The views of a scene show one set of named points, each view turned or mirrored, shifted and resized as a whole, with a little noise and some points left out.
In the rows, 128 means zero.

Scene 1
View 1
J_7: [148 101 126 136 157 121 105 141 123 150 157 184 118  72 108 137 104 130
 125  92 168 157 147 144  95 152 177 153 154 141  87 135 126 149 178 119
  93 137 163 106 126 177 137 103 136  98 104 130  90  90 183 107  89 130
  61  93 116 119 109]
J_27: [183 138 142 158 141  98  81 128 134 119 194 190 115  89 140 128 106 132
 150 125 122 168 131 153 101 147 145 148 172 140  85 121 148 143 144 146
 119 132 141  92 128 181 126  99 160 121 126 149 112 122 174 136 124 140
  89 129 114  86 101]
J_415: [129 161 113 105 173  80 109 131 125 107 173 157 157 122 153  98 117 129
 132  94 141 123 121 153 138 120 157 119 120 148  76 133 109 140 128 132
 125 128 143 119 149 149 128 119 136 138 140 130 106  96 184 101 130 105
 117 117 129 130 130]
J_394: [117 150  93  93 172  80 108 143 132 108 160 141 158 122 135 103 113 137
 135  86 163 120 125 164 126 143 184 104 104 136  81 140  83 141 144 105
 126 119 165 122 144 150 134 118 135 141 138 125  90  83 216 122 113 105
 101 106 111 137 126]
J_830: [144 154 122 117 147  84 101 138 136 116 174 157 145 117 135 118 114 163
 145 106 139 150 106 154 120 167 168 123 134 144  88 131 112 128 136 135
 109 112 164 102 141 177 112 115 149 132 140 155  93 112 203 150 121 126
  92 133 125  98 110]
J_410: [131 146  77 105 196  60 121 142 166  96 197 170 161 144 134  65 133  95
 107 108 183 146 132 190 142  96 193 100 108 162  66 170  68 122 140 119
 121 118 148 136 147 131 133 132 147 162 140 116 104  76 186  92 111  92
 104  80 114 165 149]
J_940: [104 151 128  99 154 113 101 137  74 144 113 115 143  92 145 149  89 168
 143  58 120  90 140 120 118 159 150 133 121 125 102 120 131 182 136 104
 112 136 163 107 145 158 133 110 106  98 127 136  94  93 203 120 126 114
  99 135 129 104 122]
J_731: [163 163 110 141 125  71  83 140 166 103 204 142 134 131 140 117 108 162
 151 128 105 178 100 182 117 173 168  98 147 145  89 150 112 131 113 132
 119  97 166  97 134 166 105 108 170 158 158 174 105 125 218 200 139 122
  84 146 102  70 135]
J_289: [133 109 103 121 157 107  99 147 125 141 142 149 123  87 106 138  95 136
 129  83 168 143 145 158  96 167 193 127 130 129  91 147 101 163 170  94
 109 127 176 108 124 160 144 108 131 109 113 128  82  81 220 132  88 120
  60  95  98 124 120]
J_640: [133 146 126 108 167 104 107 133 107 126 156 162 145 104 143 117 112 142
 133  88 147 120 130 137 122 135 157 140 130 142  84 121 121 150 146 128
 114 136 145 110 146 164 132 113 128 113 125 129 102  95 179  95 120 119
 107 117 131 124 112]
J_645: [114 150 135 106 138 111  93 138  83 150 123 107 137  91 144 160  84 187
 151  69 108 107 125 120 110 182 152 131 128 125 106 120 141 178 128 111
 109 126 169  98 139 167 120 101 121 102 130 154  91 105 210 152 130 118
  87 152 125  82 122]
J_282: [154 137 126 131 163 100 104 132 134 124 183 184 135 106 137 110 117 123
 128 108 149 156 127 153 118 130 163 141 149 152  82 137 123 135 149 140
 106 134 144 111 137 163 126 111 144 125 128 138 104 102 169 104 116 121
  91 110 125 115 117]
J_213: [134 159 131 104 160  88 115 137 130 120 176 165 156 125 146 107 121 159
 136 108 142 143  98 146 134 153 163 132 127 157  87 121 119 120 135 145
 100 120 155 107 152 177 104 124 148 126 142 151 100 105 180 126 128 122
 104 134 147 110 113]
J_805: [140 147 132 135 149 103 100 133 117 145 170 140 134 113 145 134 107 140
 126  99 108 142 138 137 120 136 151 135 151 151  98 149 143 164 122 132
  96 125 149 103 145 148 115 111 135 118 132 152 114 111 174 127 144 114
  87 132 125  89 148]
J_373: [159 144 142 127 147 100 103 138 140 127 184 192 142 101 135 119 118 158
 143 119 146 169  97 149 114 168 157 149 149 151  89 115 130 116 149 154
  98 124 152  98 141 198 106 110 157 117 129 155  96 115 179 134 116 139
  91 134 144  98  89]
J_304: [129 129 132 125 139 113 111 145 116 164 152 137 133 113 126 145 105 164
 117  95 123 158 124 135 116 167 170 141 146 159 109 151 139 157 136 125
  75 114 170 105 146 159  99 114 137 108 130 166  95 104 184 144 128 116
  61 138 136  79 147]
View 2
J_213: [136 166 136 151 127 114 132 146 136 116 129 109 118 149  92  88 108 122
 121 126 114 116 118 145 127 125 137 115 158 102 127 162 115 125 153 117
 116 101 132 108 151 136 132 130 146 141 125 113 124 108 118 152 104 124
 146 158 107 141 115]
J_27: [ 99 164 148 141 141 134 136 170 115 109 146 115 128 138  88 116 116 148
 152 157  92 106 120 177 117 130 154  95 163 130 123 162 106 146 155 110
 130 113 134 112 140 124 117 117 156 135 136 110 122 135 122 137 117 126
 177 173 124 132 141]
J_289: [158 143 147 131 130 127 145 162 141 142  90 139 154 127 118 123 145 124
 142 134  93  98 111 155 144 140 131 129 146 161 124 178 138 130 141 114
 131 106 125 133 142 145 124 127 132 121 151 116 114 148 105 158  75 100
 159 160 132 122 143]
J_282: [126 159 146 151 143 129 132 151 126 117 121 113 124 136  99 104 117 131
 127 134 106 100 130 165 132 125 146 110 179 121 125 169 114 137 150 106
 128 112 119 115 147 136 132 121 139 127 123 116 116 132 122 149 105 121
 166 159 126 131 132]
J_940: [154 137 137 128 126 111 150 141 151 118 129 139 172 108 111 110 119 128
 103 126 122  97 121 159 134 114 117 132 124 133 126 200 129 126 140 120
 124 107 139 119 146 126 124 157 132 159 149 108 129 138 113 157  92 133
  99 151 108 156 133]
J_830: [133 168 143 141 116 116 139 158 137 122 131 120 123 148  95  96 120 123
 135 136 102 116 108 142 123 136 138 116 138 120 131 158 118 128 149 121
 114 101 135 111 145 138 121 128 150 137 141 115 121 113 117 148 107 120
 151 154 113 135 119]
J_394: [154 151 146 148 111 108 137 140 145 127  94 126 137 141 115  92 135 107
  98 103 109  93 123 141 142 140 122 146 149 131 117 155 125 131 139 124
 124 103 118 122 152 150 127 124 129 127 141 119 108 127 126 147  97 119
 137 138 126 121 115]
J_304: [158 154 145 125 136 144 151 167 146 117 143 129 128 128 105 109 111 129
 143 166 115 110 124 138 133 116 148 104 153 117 156 205 128 117 142 114
 118 102 125 111 136 133 116 151 140 141 137 116 126 129 111 166  99 112
 146 152 122 138 153]
J_7: [142 143 140 136 155 132 138 159 130 137  99 126 149 123 108 126 133 139
 153 141  97 104 115 179 139 128 142 109 174 149 126 189 130 132 149 102
 136 109 125 129 142 135 132 122 135 121 130 113 117 152 106 161  70  99
 173 179 129 130 146]
J_415: [136 152 146 155 124 113 134 135 137 110 117 119 130 136 105  91 116 118
  89 109 117  91 135 154 135 125 128 130 167 113 118 163 112 136 143 117
 123 108 116 114 153 137 132 126 132 134 131 119 113 125 133 145 114 136
 135 136 120 134 120]
J_805: [137 155 151 134 133 137 148 159 138 107 150 126 131 127 101 108 109 133
 123 155 116  98 136 148 128 115 146 111 158 116 145 193 117 131 140 114
 122 112 122 110 140 128 115 146 140 144 138 113 123 134 125 151 119 130
 142 147 122 140 151]
J_410: [156 157 152 167 122 122 134 133 141 124  76 108 103 156 120  80 131  95
  83  94 111  84 149 134 152 140 133 144 202 116 117 143 116 136 139 115
 128 108  86 121 157 166 136 104 119 100 123 132  90 124 139 152 110 117
 167 119 140 101 111]
J_645: [147 148 142 118 118 116 157 162 149 118 148 144 171 112 103 117 119 133
 130 150 112 111 106 152 124 119 124 123 103 137 137 199 131 122 140 124
 117 103 152 119 138 121 113 161 147 166 157 104 137 134 108 154  95 129
 108 160 105 158 140]
J_373: [120 170 134 148 141 120 129 159 124 119 134 109 121 148  83 100 110 137
 153 146  98 124 107 162 120 128 145  95 159 113 127 162 114 129 161 111
 120 101 140 110 147 130 131 123 156 136 125 109 128 113 112 148 100 116
 170 177 110 142 122]
View 3
J_27: [124 121  28 183 157 141 134 107 158 126 135 180 141 163  79 152 145 124
 192 108 159 163 122  65 127 176 129 134 127 177 152 162 137  97 159 105
  65  88 123 148  73  90 170 160 151  32 122 106  87 124 156 123 126 131
  76  76 138 116  96]
J_640: [142 112  34 161 123 125 136 143 135 112 122 133 150 143 109 187 125 138
 161 130 162 130 118  81 102 135 121 132 113 164 139 111 137 107 157 112
  84 108 146 114 101 133 190 169 116  54 107 140 107 131 138 121 147 129
 109 136 113 152 102]
J_394: [149  80  36 169 109  79  98 136  76  86 106 115 145 108 118 189 125 156
 132 132 155 131 121  82 101 132  97 117 105 183 139  98 126 130 131 109
  82  94 145 114  88 130 189 150 122  64 120 142 136 118 133 140 184 115
 102 154 111 146 109]
J_415: [139 100  29 153 112 108 110 143 114  84 116 124 160 121 138 187 142 139
 159 124 177 142 126  85  75 145 105 127 122 171 146  93 150 123 127 102
  80 112 146 117  91 131 177 159 136  61 109 129 110 124 136 119 157 117
 109 125 102 148 114]
J_7: [161 115  33 183 145 120 162 121 126 158 130 164 129 152  74 174 121 153
 175 122 134 135 109  74 177 109 130 114 117 179 136 151 128  87 189 139
  83  79 133 106  89 102 192 177  97  56 143 142 130 142 147 137 132 108
 106 126 134 125  90]
J_731: [120  84  46 197 142  82  76  97  99  76 106 158 141 148  90 111 152 136
 132  85 172 170 117  45 108 202  99 130 103 182 158 157 104 132  86  81
  46  74 129 179  52 125 141 112 177  40 139 109 113 108 152 137 180 152
  65  69 149 115  93]
J_410: [157  61  17 145 107  76  78 115  52  66 123 116 150  81 185 195 153 167
 157 116 165 147 125  98  93 101  84 104 137 199 170  64 164 143 119 117
  78  90 131  89  70 103 179 164 133  88 152 133 142 121 136 139 161  48
 117 123  93 116 127]
J_830: [128  97  40 188 123 100 109 120 123 103 113 139 141 148 100 159 129 145
 136 115 170 148 117  58 108 174 118 127 104 174 144 144 111 107 122  92
  60  92 126 143  71 140 166 153 140  39 122 134 119 117 143 134 157 143
  88 102 135 127  99]
J_304: [155 119  68 184 137 103 154 145 137 126 114 160 137 174  93 114 137 147
 148  87 176 147  94  44 154 135 117 126  99 158 136 158 103 100 122 125
  75  95 159 135  93 177 162 143 127  62 140 149 128 151 145 121 160 155
 113 101 137 152  75]
J_213: [124 100  42 175 101 105 119 131 137  99 120 123 151 154 131 176 128 150
 141 116 190 150 117  65  92 162 122 127 114 169 150 129 118 100 119  92
  63 109 128 131  77 158 165 173 137  48 119 143 115 125 140 122 142 129
 103  92 124 127  97]
J_645: [145 127  64 188 138 108 150 167 142 125  97 145 144 171  45 135 115 123
 130 122 159 124 105  51 121 162 123 145  80 147 113 156  98 104 135 114
  89 105 170 146 114 182 186 126 124  41  92 147 106 132 139 120 189 205
  97 154 137 189  77]
J_373: [115 109  30 186 111 119 130 109 153 122 128 133 142 167 109 182 126 147
 155 118 179 159 123  65 109 172 136 125 121 174 153 148 114  83 137  89
  54 103 111 132  66 134 167 188 132  32 120 140 110 119 146 127 118 123
  88  76 132 106  96]
J_289: [173  97  39 187 142  92 134 127  90 134 109 153 127 130  60 165 115 156
 148 125 123 126 104  73 171 108 115 115 101 185 124 142 117 109 173 140
  87  70 144 111  91 108 195 144 101  58 142 143 144 130 139 149 171 121
  96 157 135 143  91]
J_282: [140 110  27 157 135 131 136 120 136 110 137 154 151 139 125 176 150 142
 184 115 167 155 120  81 113 135 119 121 134 178 156 117 153 107 155 112
  77 101 133 115  83 102 176 178 134  60 129 126 102 134 146 118 126  97
 105  98 114 122 106]
View 4
J_289: [174  98 181 136 117  97 185 110 182 136 155 117 151 209 132 110 159 148
 185 166  94  78 144 132 122 133 152 103 138 122 115 123 125 184 130 120
 112 133 137 151 108 154 162 101 116 108 123 138 158 147 157 138 114 169
 102 127 132  48 128]
J_645: [124 137 160 161  85 107 155 107 230 174 144 102 149 165 196  92 151 128
 142 134  64 108 165 103 145 164 154 127 109 121 101 133 147 141 117 114
 106 145 157 117  83 168 102 141 165  91 139  74 139 163 181 142  80 186
 118 106 151  23 106]
J_304: [124 152 184 157 101 123 146 120 205 138 148 118 157 168 170  93 201 113
 136 120  87  93 147  84 106 136 178 138 130 138 106 144 136 144 129  87
 104 146 167 149 103 148 128 132 132  80 129 104 158 155 166 161 115 154
 112 108 163  68 147]
J_940: [121 125 158 136  96  71 154 106 206 167 165 103 133 157 176  77 144 131
 145 155  84  98 153 116 140 159 159 142 110 119 119 142 148 157 117 139
 112 143 156 110  96 153 126 141 154  85 155  64 147 153 185 135  66 195
 126 131 130  51  91]
J_282: [123 118 144 140 101 101 153 135 182 122 153 132 138 162 115 107 152 125
 144 159 119  78 146 123 101 101 197 141 121 107  80 131 135 189 132 107
  91 130 134 134 127 113 148 132 116  89 136 126 150 134 159 175 132 158
 108 126 154 125 139]
J_27: [122 115 132 173  72 128 157 149 220 141 134 134 158 165 121 125 127 120
 148 144  96  87 170 106 124 101 197 125 121  96  36 128 126 190 128  89
  71 130 128 131 121 115 116 141 119  94 122 129 129 153 147 202 154 154
 106  97 176 114 143]
J_805: [110 148 163 156  90 108 143 136 194 145 155 113 143 154 151  89 155 103
 131 125  98  93 162  83 109 122 181 152 125 122  92 155 131 170 128 118
  95 149 179 133 114 126 120 153 120  86 138  92 139 158 164 179 115 168
 112 123 164  97 133]
J_373: [101 134 128 145  89 126 148 126 211 115 134 143 151 155 139 122 162 138
 127 153 101  88 149 124 104 106 209 123 104 106  47 107 157 156 125  63
  82 128 114 128 112 123 124 136 136  89 131 132 158 133 165 180 143 139
 106  92 171 105 146]
J_415: [100 128 130 113 106  82 140 127 156 114 171 126 119 143 135  89 117 139
 124 167 125  81 149 132  95 110 177 148 108 105 101 130 142 187 119 147
 108 134 165 112 112 106 150 154 117 102 153 104 145 130 184 159 106 172
 108 144 146 116 106]
J_731: [102 165 138 158  94 189 124 143 164  90 137 134 163 172 177 125 101 154
 107 120  96  97 185  85  98 109 144 108 109 118  66 106 134 163 110 108
 105 132 197 149  87 134 109 161 111 138 119 148 134 153 172 177 163 149
  78  98 207  68 164]
J_640: [116 111 141 127  99  73 156 119 190 142 159 119 131 153 133  96 143 129
 145 169 111  82 146 135 116 123 186 141 113 107  93 131 142 176 125 124
  95 135 132 112 114 126 144 139 133  88 148  97 151 138 174 155 103 173
 115 131 136 102 107]
J_213: [ 77 154 126 122 102 115 121 125 175 102 155 141 131 135 157 105 146 139
 105 154 116  87 150 120  88 105 196 141  98 112  81 114 160 153 117 100
 101 133 149 123 104 114 130 155 132  94 148 116 155 130 180 167 121 152
 101 118 171 115 133]
J_410: [121 123 145  80 141  90 141 138  85  57 187 132 112 166 102  97 118 153
 133 182 157  61 135 142  56  81 164 142 126 116 128 118 131 217 127 167
 125 128 179 139 124  94 196 132  77 128 146 148 164 117 178 146 131 162
  89 172 141 133 126]
J_830: [107 140 134 135 103 131 139 125 180 110 150 132 149 167 161 115 136 152
 124 152  98  93 158 120 103 118 168 119 108 112  79 109 147 157 117 104
 104 133 149 132  97 133 127 145 128 112 131 126 150 139 173 160 126 158
  98 110 170  80 138]
J_394: [123 121 142 105 123  94 150 113 135 100 170 125 124 171 147 100 119 165
 139 177 117  83 144 142 100 119 146 122 117 111 120 109 139 181 117 147
 125 131 162 123 103 130 161 132 115 120 148 119 159 130 184 134 106 174
  96 143 141  73 111]
View 5
J_940: [102 114 112 142 146 130 141 110 148 149  97 136 117 134 156 173 128 152
  99 111 122  98 110 151 116 149 115 137 114 125  94 144 147 158 144  69
 132 147 124 105 111 112 105 120  91 122 126 178 178 116 139 101 102 154
 136 167 141 117 136]
J_410: [129  83 137 127 101  95 139  80 133 174  83 112 109 147 158 114 142 121
 143 153 113 108 152 174 120 167  85 132 145 118 112 138 134  82 162  94
  96 108 135 145 166 116 135 115 120 100 105 137 175 112  96 123 140 138
 125 139 134 121 104]
J_640: [114 113 119 121 130 121 136 110 146 144  91 123 106 131 149 154 132 133
 118 129 128 107 126 152 113 141  91 140 117 123  96 160 137 131 134  72
 118 134 129 122 128 102 130 131 105 118 123 160 176 125 133 109 120 138
 136 157 137 121 125]
J_645: [ 92 108 103 140 149 136 139 137 150 136 114 138 117 125 156 174 120 152
  95 102 126  95 110 148 107 143 125 132  99 113 105 139 147 162 136  77
 140 160 132  91 114 118  94 124  86 136 134 186 171 127 141  94  97 146
 138 164 132 113 145]
J_7: [112 113  82 108 117 129 132 143 145 136  82 115 120 135 139 143 117 140
 113 124 135 111 137 148 113 150  90 136 129  99 108 181 156 143 143  75
  98 140 139 100 156 113 150 146 116 128 128 146 160 146 131  96 120 116
 140 156 138 102 134]
J_304: [108  98 103 130 136 123 157 153 148 140 105 120 103 141 153 160 112 129
 119 126 131 101 115 155 100 153 125 122 120  98 111 142 155 128 132  98
 125 161 147  95 143 130 109 144  92 139 128 176 164 147 135 100 115 138
 141 167 128 122 139]
J_805: [109 103 125 125 139 119 148 135 151 134 116 118 111 130 144 151 111 123
 123 141 134 104 109 143  98 142 114 120 115 107 111 141 142 126 132  89
 125 146 134 112 134 117 112 139  94 129 112 172 155 130 140 109 123 139
 138 166 123 123 120]
J_373: [109  97 106 107 121 121 134 150 147 130 106 126  88 117 154 149 137 116
 130 124 141 104 139 159 101 127  89 140  92 104 103 162 126 114 109  93
 123 145 152 118 145 103 133 144 109 139 135 162 177 159 129 107 126 125
 145 142 118 124 141]
J_731: [101  63 131 126 122 110 128 148 144 129 150 131 107 112 163 130 126 118
 130 124 123  89 140 158  96 139 120 122  87  97 138 115 118  98 129 118
 137 148 159 111 160 128  89 117 101 146 118 162 157 139 108 113 123 128
 134 129  95 116 135]
J_213: [112  94 123 122 125 115 145 125 145 144 103 124  83 129 162 153 144 120
 132 129 132 101 135 166 105 135  96 136 105 114  99 143 128 109 118  95
 127 138 146 126 137 107 120 133 102 129 128 166 185 141 124 115 124 140
 139 147 123 130 136]
J_830: [105  86 118 122 124 118 134 133 143 141 114 129 100 122 160 145 136 128
 123 120 128  96 137 162 106 140 104 135  97 109 111 138 128 114 126  96
 129 144 149 116 144 114 112 125 104 136 129 161 175 138 119 109 118 133
 137 140 117 119 139]
J_27: [107 103 115 100 126 123 120 153 148 110 128 122 110 107 136 137 117 120
 124 135 142 109 131 132  96 119  91 130  95 105 116 167 126 123 115  85
 122 141 142 118 146 103 137 140 109 137 121 153 151 145 140 102 130 113
 141 144 109 112 128]
J_415: [114 100 137 125 127 109 139  97 141 153  98 124 104 128 153 143 137 126
 127 137 122 105 131 158 113 143  93 136 116 126 100 139 127 111 138  82
 121 125 129 136 133 104 124 121 104 112 113 156 177 114 124 116 126 146
 133 152 130 126 116]
J_282: [117 104 116 111 122 115 137 127 145 137  98 117 104 129 143 139 127 121
 129 141 131 108 130 149 108 139  90 133 117 111 105 161 135 116 129  83
 112 134 138 125 146 106 139 139 110 123 119 151 167 137 129 109 131 126
 138 151 126 120 120]
View 6
J_7: [155 115 137 119 158 118 149 133 136 120 120 148 100 123 114  92 149 102
 108 130  97 151 154 152 167 106 118 154 135 137 115 138 128 120 155 151
 125 154 109 142 119 126 106 110 132 123 153 105 153 130 131 108 111 163
 143 142 127 120  98]
J_289: [144 139 150 121 160 106 144 112 143 126 119 158  88 135 118 107 158 113
 105 134 104 143 150 145 173 114 123 161 126 139 117 123 114 108 168 142
 137 150 111 142 132 125 121 129 132 113 157 110 146 120 112 122 120 158
 140 133 130 124 110]
J_830: [132 119 158 109 129 115 156 131 122 111 134 117 111 137 110 106 133 137
 113 141 120 138 145 136 154 128 137 147 130 146 122 131  97 130 141 137
 121 148 116 155 133  95 127 145 142 134 149 107 140 143 121 125 151 144
 113 109 119 142 110]
J_645: [154 125 156 101 138 106 133 109 115 114 122 142 114 127 122  62 150 100
 107 115 147 145 156 113 158 128 134 141 119 138 106 128  77 109 172 151
 120 139 111 129 151 110 152 130 137 142 154  77 106 141 131 150 153 152
 118 119 122 138 129]
J_415: [135 133 163 133 123 112 128 145 122  99 110 100 108 139 124 130 118 149
 112 135 130 128 163 132 149 135 118 138 145 139 120 100  96 119 128 126
 112 155 127 147 131 100 117 142 156 121 132 109 121 132 125 124 145 150
 114 127 149 120 105]
J_213: [132 116 154 114 116 120 153 143 115 102 134 105 113 134 120 110 122 142
 114 137 131 136 157 136 149 123 126 148 143 146 126 123  91 131 123 139
 112 157 117 154 127  96 117 132 147 135 144  98 140 144 129 124 150 149
 112 110 124 133 106]
J_373: [138 103 145 101 126 126 167 146 121 108 141 110 118 132 109  91 129 130
 115 140 111 152 150 147 150 113 132 145 139 145 123 150 108 143 130 147
 112 152 111 155 122  98 113 125 137 141 149  99 154 153 137 111 148 150
 119 112 110 138 101]
J_940: [149 130 159 114 139 107 120 114 120 109 115 135 106 132 131  77 140 114
 107 114 147 135 172 118 158 131 116 141 137 133 113 108  77 102 161 140
 120 144 116 127 152 122 142 121 146 128 147  77 106 131 128 150 148 157
 122 126 140 121 124]
J_394: [124 145 166 128 137 107 138 121 136 111 118 125  88 147 123 132 132 152
 107 141 115 126 162 136 162 132 115 151 141 139 127  98  93 110 140 124
 132 151 123 147 139 110 125 145 150 108 146 110 136 122 105 135 139 154
 122 119 143 120 111]
J_805: [155 119 151 126 128 111 132 144 109 103 109 117 122 123 113 101 134 108
 117 125 144 140 146 128 153 122 136 142 117 145 108 127 106 118 152 147
 108 148 118 144 127 101 121 138 147 142 133 105 108 138 141 114 141 150
 117 132 134 138 109]
J_410: [119 148 164 158 127 109 136 149 135 103 108 108  88 147 124 181 120 170
 111 152 104 119 162 148 160 129 111 158 149 142 130  86 115 117 119 115
 127 164 135 158 117 104  97 151 159  95 133 137 147 114 107 109 124 154
 124 129 160 111  96]
J_27: [153 112 151 100 144 126 148 151 125 108 112 108 119 129  92  85 131 114
 116 139  99 159 134 150 145 116 138 122 128 133 112 155 126 134 143 150
 113 143 106 148 119  96 107 143 133 148 141 112 137 153 141  96 144 143
 121 129 117 138  93]
J_282: [144 119 149 122 136 123 144 151 125 107 116 112 110 130 112 110 127 129
 115 137 110 141 154 146 153 119 122 140 141 136 118 128 117 127 133 141
 113 155 117 149 116 106 104 129 143 130 139 112 140 138 133 106 134 155
 125 133 132 124  93]
J_640: [145 124 154 116 137 119 132 137 128 105 114 118 107 131 124  96 126 127
 109 127 118 139 170 136 152 124 112 134 151 131 121 115 100 118 141 138
 115 150 116 139 133 114 118 120 146 124 141  96 129 136 131 125 140 160
 124 133 140 116 104]
J_731: [130 131 164 110 126 107 160 131 114 113 125 106 120 142  92 125 138 142
 116 157 122 142 111 131 150 131 166 145  94 154 112 142 103 134 149 135
 126 139 119 167 130  75 132 183 138 144 144 129 127 148 115 116 163 128
 104  97 112 166 115]
J_304: [151 114 137 127 124 109 148 130 105 113 129 138 119 120 119  95 148 101
 115 124 152 139 146 125 166 113 141 166 108 157 109 132  97 119 157 153
 116 153 120 147 129 104 124 128 138 138 146  99 121 134 135 123 131 153
 122 123 124 148 118]

In a view up to two points have been moved. Name them for each view, in the order of its rows, or write -.
view 1 => J_940
view 2 => J_304
view 3 => J_373, J_282
view 4 => J_213
view 5 => -
view 6 => J_415
